Each row is a point on a landscape with many peaks, with its height.
From any point a climber steps to the highest of the 2 points nearest to it. It stops when none of these is higher. Distance is the straight distance between rows; heights are no part of it.
Duz: [-14  13   4 -25  -6  22  -5  40 -43  31   4   5  -5   9  24  18  -9  21
   0 -95 -21 -16  -4  -6   7]  h=0.55
gevu: [  0  -1 -20  -6 -13  -2   3   8 -32   7   6  33 -15  27  -9  -4   1 -10
 -16 -21  -7   9   1  18  -5]  h=4.23
doso: [ -2 -19 -13   5 -26  13   2  -7 -26  25  17  34 -30  20  16 -16  -3  -4
 -35 -50 -27   2  -4   6   1]  h=3.74
Nodu: [ 21   5  -2   1 -22  26  33 -69  52  -8  11   7  -4  -3  32  27 -13  11
   2  10 -12  10  20  -9  -8]  h=1.57
zudu: [-15  30 -25  -1 -13  -6  49 -14  57  -4 -21 -23  31  23  26 -15  -2  22
 -13  28   4  53   3  12 -17]  h=3.02
viz: [ -8  -8  40  36  16  33 -25  59 -15   9  19 -32 -25 -46   2 -23   4  20
 -27 -36 -14  -6  -3 -34  24]  h=2.80
rogot: [-22  -5 -41 -41 -17 -58   9 -53   7 -14 -27  14  56   9  17  26 -13 -22
  -8  79  40  -1   1  38 -22]  h=4.66
fogo: [ 56  24  -6 -12 -26  40  39  -1  51  -5  -1  23  30   1  26  16  41  30
  24 -45 -16 -16  11 -18 -42]  h=2.60
fen: [-26   8  29  12  21  17 -16  18  -4  19  20 -61 -20 -50 -12   5 -42   1
  -3   2   4  21 -11 -40  61]  h=2.36
repe: [-14  22  -7 -22 -13  13   4  28 -26  11  27 -18  -6   2 -21  30  -5  24
   4 -31  -7  41  12 -30  31]  h=4.65
Boli: [ 10  31   7   1  -5  23  27 -25  28   8  -3  -3  -6  -3  39  26 -19  23
  -1 -25  -5  -8  13   1  -6]  h=1.37
ruri: [ 39 -25  24  34   0  42 -23 -26  26  -2  24  13 -44 -13  28 -47   1  20
 -23 -30 -35 -60  -7  -5 -38]  h=3.96
noru: [  2  44  -4  50  19   3  21  -7  31 -21  -3 -18 -35   3  37 -24 -18  18
 -34  22  -7  -3   4  25 -27]  h=5.32
goban: [-33 -36  19 -23   1  -8 -45  26 -47  37 -21 -31  19 -28 -49  23  -3 -51
  32   6  19  13 -30 -34  81]  h=6.18
Tizuf: [-29   6 -12  29   2 -17  12  15   6 -20  -7 -51   6 -24 -52 -12  12 -32
 -12  67  25  48 -37 -22  21]  h=1.91
maket: [ -6  21 -23 -15 -41  21  27  -8  14  22  20 -22  -4   7  -1  14  -9  24
  -6 -16 -14  54   5 -35  24]  h=4.00
vav: [-42   9 -22   7 -16 -21   7 -13  24 -22  15 -83   8 -45 -36   5 -16 -17
  -6  89  30  53 -43 -47  31]  h=1.72
timis: [ 18  -8 -22 -25 -12 -14 -10  34 -36  20 -30  32  36  36 -31   4  51 -23
  40  -8  -4  20  -2  11  22]  h=3.01
vavut: [-44   0  -6  15  12 -10   2 -22  12  20 -23 -28  -5  -5  33 -21 -58 -19
 -39  36  14  14 -11  25  14]  h=2.71
Kibe: [ -1   3 -29 -22  -4 -43  -5 -42 -14 -25  -5  13  27  -5  -9  38  -9 -27
  10  83  39 -19   2  17 -17]  h=4.22
pade: [ 21  48 -20  -3  22 -17  34  -1   0 -41   6  10  -6  15 -13  28   1  18
  20  20  11  -2  25  16 -28]  h=5.64
Rupa: [ 46  -1  10  -9 -21  45   8  21  13   1  19  30  13  -5   1   1  48  27
  15 -52 -21 -19  11 -22 -23]  h=3.05
zef: [-40   0 -26 -40  -5 -58  27 -38  25   6 -43   4  50  28  31   9 -22 -10
 -14  35  25  18   6  51 -14]  h=5.11
tedef: [ 37 -13  23  -3  23   4 -17 -12 -18 -59  56  20 -29  -1 -36   7  25  25
  25  -3 -19 -17  33 -12 -32]  h=3.30
Gapag: [ 30 -34  10  -7   2  12 -16 -71   7 -24  40  22 -24 -15 -22  23 -17  -7
  13  40   4 -25  18 -11 -10]  h=3.04
Malom: [ 28  29  11  23  34  -7   0  18   1 -30   6   7 -30  21  -3 -28  11  23
   4 -18   0 -56  -5  29 -57]  h=7.34
vume: [ 20  17 -20  -1   0  -6  19 -15  -1 -18   8  26 -12  28 -11   3   6   2
  -2   5  -3   1  11  20 -25]  h=4.87
Tev: [ 29  18   6 -14 -27  33  39  -6  63  15 -24   7  50   2  28  10  25  27
  29 -26   3   6  10 -12 -13]  h=2.29
zupab: [-15 -11  38  31  20  26 -18  36  -8  11  15 -39 -16 -45 -20 -14  -6  -4
 -11 -12  -1  12  -9 -40  47]  h=2.55
defo: [ 18  19   0 -25 -15  13  15   4  23  26 -32  22  23  14  50  18   0  18
  25 -76  -1 -64 -12  16 -36]  h=0.92
dav: [-38  -5  18 -23   2  -9 -29  47 -23  41  -9 -58  18 -10 -46   8  -9 -28
  40 -18  18  20 -39 -33  73]  h=5.35
toped: [ 26 -20  19  38  -8  52 -20   8  28  18   3   8 -21 -27  39 -37   4  15
 -34 -29 -29 -41  -7 -10 -20]  h=3.45
Kelo: [-37 -30 -35 -21 -16 -21 -30  16 -80  34   3  25 -16  21 -13   2 -19 -35
 -29 -10  -3  17 -17  12  30]  h=5.43
gof: [ 34 -37  21  22  18 -12 -23  17  -6 -16 -11  30   9  12 -54 -25  57 -37
  31  19   4 -19 -12  11  -1]  h=4.19
mava: [ -7  17  16  56  14  22 -14  18  53  19 -35 -32  -6 -25  68 -56 -15  14
 -42   5 -15 -39 -19  10 -20]  h=6.20
Salo: [-52  -7 -30 -20 -17 -23 -25  26 -57  42 -10 -25  -1  15 -23  -8 -37 -34
 -19   8  16  31 -34   0  44]  h=4.82
pelon: [  7  18   0 -31 -23  32  11  18  -6  39 -18  12  13   2  49  30  -8  21
  10 -97 -21 -48 -11  -4 -14]  h=0.73
mivu: [ 17  14  -1  -9  18 -39   5  24   6  -3 -50  21  44  26 -22   4  37 -20
  56  11  29 -13   2  25   2]  h=3.03
tevuv: [ 31 -49  30  -2 -18  44 -15 -47   5   1  45  30 -34 -23  11   7   1   5
  -5 -42 -31 -17  27 -37  13]  h=3.40
lev: [  7 -10  23 -13  33 -18 -32  10 -53 -46  41  14 -24  -5 -41  26   5  -3
  22   4  -6 -22  26  -1  -9]  h=4.36
parav: [-20  37 -18  -7  12 -28  28   6   7   7 -37   3  18  38  27  -3 -19   2
  -2  -7  23  -5  -6  46 -17]  h=6.12
vanik: [ 16  64 -12  17  32  -5  38  32   7 -41   5 -13 -10   0  -8  10  14  32
  11   8   8  12  11   7 -21]  h=6.47
maf: [ -3  11 -23 -43 -10 -10 -10  32 -60   0  12  17   4  16 -28  38  16  -1
  16 -22 -14  29  23 -11  22]  h=4.04
Giso: [-17 -30 -23 -11  -8 -32 -34  43 -84 -12  30  24 -15  14 -45  -1  29 -21
 -22   1 -15  26  14  -3  10]  h=7.35
lotu: [ 41  25  20  -2  21  11 -10  -8  -5 -34  28   2 -38  13   1 -17   1  40
   9 -51 -25 -73   5   8 -65]  h=5.68
Kuged: [-22 -33 -15 -14  -4 -32 -36  13 -84 -46  63  29 -36   2 -30   7   2  -5
 -37  -5 -18  16  42 -14 -14]  h=5.87
gote: [-25  10  21  45  18   5   1  -7  62  16 -39 -41   4 -13  66 -56 -21   8
 -41  29 -13  -2 -10  24  -6]  h=7.15
vubiz: [  9  69   0  45  37  -8  30  29  32 -33 -18 -26 -10   0  28 -15   6  32
 -11  13   8 -23  -3  23 -40]  h=5.54
geg: [ 44  -4  22  12   2  29 -15 -36  12 -22  33   8 -49   3  13 -27  -3  33
  -8 -47 -36 -62   3  -1 -54]  h=4.68
vobaf: [-15 -31 -15  22   2   7 -18 -18 -39  18  28  22 -59   5  18 -33 -38 -16
 -62 -20 -20  -5   0  14   6]  h=3.31
Feda: [-58 -18 -18   0  -6 -26 -11 -21   1  19 -21 -38  23 -16   5 -19 -47 -42
 -46  75  29  29 -29  12  23]  h=2.43
vumap: [ 18  37 -15   6  20 -30  54 -26  68 -41 -23   2  30  15  24  -3  10  26
  16  35  22   9  21  32 -41]  h=2.44
Monob: [ 13  30   8  31  46 -25   8  30  -7 -37 -13   6 -14  16 -29 -19  19  -6
  10  14  16 -28  -5  33 -30]  h=5.83
zudi: [  9   1  22  40  37 -14   3  28  -6 -32 -17   2  -8  -6 -49 -19  36 -33
  12  29  18 -15 -16  19  -8]  h=5.07
nozu: [ 20 -17  26 -21   7  -2 -22   9 -39 -58  65  25 -20   6 -22   5  30  26
  23 -51 -36  -9  51 -23 -38]  h=2.31
ruf: [-51   2  -6 -22  -3 -15 -19  26 -31  44 -11 -47   2  -3 -19   7 -44 -23
   3   3  21  24 -31 -12  58]  h=4.67
Sudi: [ -2 -25   1 -24   6 -19 -32   0 -64 -44  56  24 -25  -8 -35  31   9  -3
  -1  11 -14   1  38 -18  -3]  h=5.02
Riro: [ 34  13 -11  11  -8  -3  29 -73  53 -26   1  19 -18  28  25 -17  -6   9
  -4   9 -15 -21   9  27 -58]  h=1.93
muzod: [ 11 -30  18   5 -27  38  -7  20   6  24  15  11   4 -10 -19  -9  25   9
  -1 -16 -12  29   4 -38  29]  h=4.13
nusid: [-33 -44 -17  19 -19 -12 -17 -10  -9  17  -7 -12  10 -14 -24 -29 -12 -51
 -45  70  26  31 -29  -4  28]  h=2.20
leli: [ -6  27  -9  12  13 -23  43   2  51 -21 -31 -15  39  10   3 -12  12  10
   9  41  24  35  -1  19 -15]  h=2.72
Zakeb: [-35  27 -28   0 -16  -9  18 -26  35 -14  13 -71   5 -31   3  16 -43  13
 -13  81  14  54 -16 -35  21]  h=1.89
gonoz: [ 37 -27  32  -4   0  37  -9 -72  26   0  33  18 -25 -22  10  25 -24   4
  15  -1 -10 -31  22 -17   3]  h=2.85
vemog: [-20 -33 -36  -4 -19 -31 -27  40 -71  14   0  27  -5  30 -40 -18  19 -34
 -27   9  -6  32 -14  10  21]  h=6.19
koz: [ 20  -7   6 -12  12   1  -7 -55   1 -38  31  12  -8 -25 -23  47 -12  -5
  22  63  19 -18  19  -7  -5]  h=3.43
burak: [ 16  21  21   5   8  18  12  -6  38  14 -23   2   9   1  44   2  -8  24
  14 -32   4 -48  -4  16 -27]  h=1.17
Sosan: [ 21  12 -12 -23  21 -45  -5   0 -11 -16 -31  19  26  19 -31  30  22 -21
  51  36  29 -19   8  22  -4]  h=3.38
Tasi: [-18 -13   1   9  -1   8  -9  27 -16  45 -29  22  -2  27  29 -34 -10  -8
 -11 -43  -1 -20 -34  30   1]  h=2.87
mirif: [ 34  31  -7   9   3  -5  43 -43  69 -30 -15  11  14  19  42  -9   8  27
  10   1   4 -16  16  27 -57]  h=2.19
Lorip: [ 10 -17  32  26  -4  53 -24  46   7  20  13 -11 -14 -44  22 -22  12  27
 -26 -45 -26 -25  -5 -32   3]  h=3.07
Fop: [ 29  -2   8 -13 -28  39  10  26   5  17   8  19  21  -1  -8  10  46  20
  26 -39 -13  20  11 -27  10]  h=3.52
Gudav: [-19 -57  27 -17  12   9 -49  10 -50  29   4   9   3 -37 -27  22 -13 -37
  20   7  10  -2  -7 -22  66]  h=5.38
defe: [ -5  37 -38   2 -32   7  52 -19  42  -4   3 -27  -1  13  19  -1  -9  26
 -23  12 -14  61   4 -13 -11]  h=3.39
Bev: [ -3 -15  21  17  12  -1  -9  40   4  32 -47  14  28  16  12 -35  15 -15
  15 -23  18 -35 -35  29  -5]  h=2.45
nuvu: [ -3  13  -1 -13  18 -26  -2 -20 -13 -19  -7   4  12 -13 -20  50 -12 -14
  27  54  32 -14   7   9   1]  h=3.85
bom: [  0 -14  33  18  26 -27  -3  40  25  15 -74   9  45  13  -1 -36  37 -28
  34 -11  35 -43 -36  38  -8]  h=2.09
Rigi: [-25   7 -15  23  -5   9   0 -23  -3  23   0 -12 -42   2  41 -24 -56  -6
 -59  -4 -14   8  -3  19   8]  h=3.00
dotu: [ -3   8   0 -17 -31  27  42 -55  65  10  -7 -19  29  -8  35  32 -15  20
   9  20  -5  42  17 -22  11]  h=1.80
mafi: [  6 -55  26 -20 -16  26 -27  -7 -36   9  44  38 -20  -9   3  12  14   9
   4 -65 -30  -5  29 -31  15]  h=4.08
Gozuz: [ 10 -22  25  13  34 -48  -8  13  13  -8 -67  15  43  12 -36 -13  48 -51
  52  26  38 -25 -18  32   1]  h=2.57
Kuge: [ 20 -12 -34 -43 -21 -18 -20  24 -58   4   4  34  22  27 -35  31  49 -15
  33 -16 -24  31  24  -6  22]  h=3.57
derub: [-14  24  -6  50  13  -5  25 -15  53 -18 -17 -26 -11   5  41 -40 -16  14
 -44  50  -8  19   3  24 -25]  h=5.98
pafun: [ 24 -22   3   9   9  -9 -22  45 -29   4 -16  39  11  29 -37 -29  57 -23
  24  -9  -8  -8 -12  18  -1]  h=3.51
rav: [  1 -25 -11   6 -10   6 -13   9 -41  28   1  42 -29  39  21 -40   1  -8
 -24 -68 -30 -33 -27  29 -23]  h=3.29
Zuse: [ -5 -50  18 -20 -22  23 -23  10 -33  21  39  16  -8 -21 -24  20  11   8
  -1 -28 -14  31  23 -44  51]  h=4.88
nimud: [ -1  18  11 -19 -17  21  40 -22  80  18 -27 -28  52  -3  38  16   3  32
  27   4   6  32  10 -13   5]  h=2.01
nogil: [-35   1   2  -3   4  11 -17  -6   0  19  22 -67 -16 -52 -15  17 -57  -8
  -9  33  15  29 -13 -45  60]  h=2.21
sedi: [-27  16 -11  -2  -9  12   1 -28  12   4  21 -55 -15 -40   3  31 -51  11
 -13  49  12  39   1 -39  40]  h=2.07
zupev: [-10 -30  19 -19   3  13 -29  19 -42  13  17   7  -2 -23 -34  29   1 -10
  11  -3   2  16  11 -27  47]  h=5.51
fef: [-20  19 -27 -33  -4 -49  33 -35  20   3 -44  18  32  42  36  13 -21  -6
   2  -5  19   0   6  53 -24]  h=5.52

For each start below, name the point where the climber stops.
koz: parav
sedi: Malom
vumap: repe
gonoz: zupev
Feda: vanik
Bev: vanik
Lorip: Malom
bom: parav
pafun: Malom
tedef: Giso
nozu: Giso
burak: zupev
fogo: zupev

Call two points neighbours if one is among the 2 nearest of the other. Go from one point of each pair to the other, from neighbour to neighbour, staying as high as possible. Name the lowest point that can't be avoided.
goban / Malom: bom
zupev / goban: Gudav
Malom / repe: timis
gote / Malom: toped
zupev / parav: gonoz
Giso / zupev: ruf
vanik / gote: noru

For each start below, name every point that the climber comes to, in order.
Zakeb: sedi, nogil, fen, zupab, viz, Lorip, toped, ruri, geg, lotu, Malom
Gapag: koz, nuvu, Kibe, rogot, zef, fef, parav
Tizuf: nusid, Feda, vavut, Rigi, vobaf, doso, gevu, vume, pade, vanik
mirif: vumap, leli, zudu, defe, maket, repe
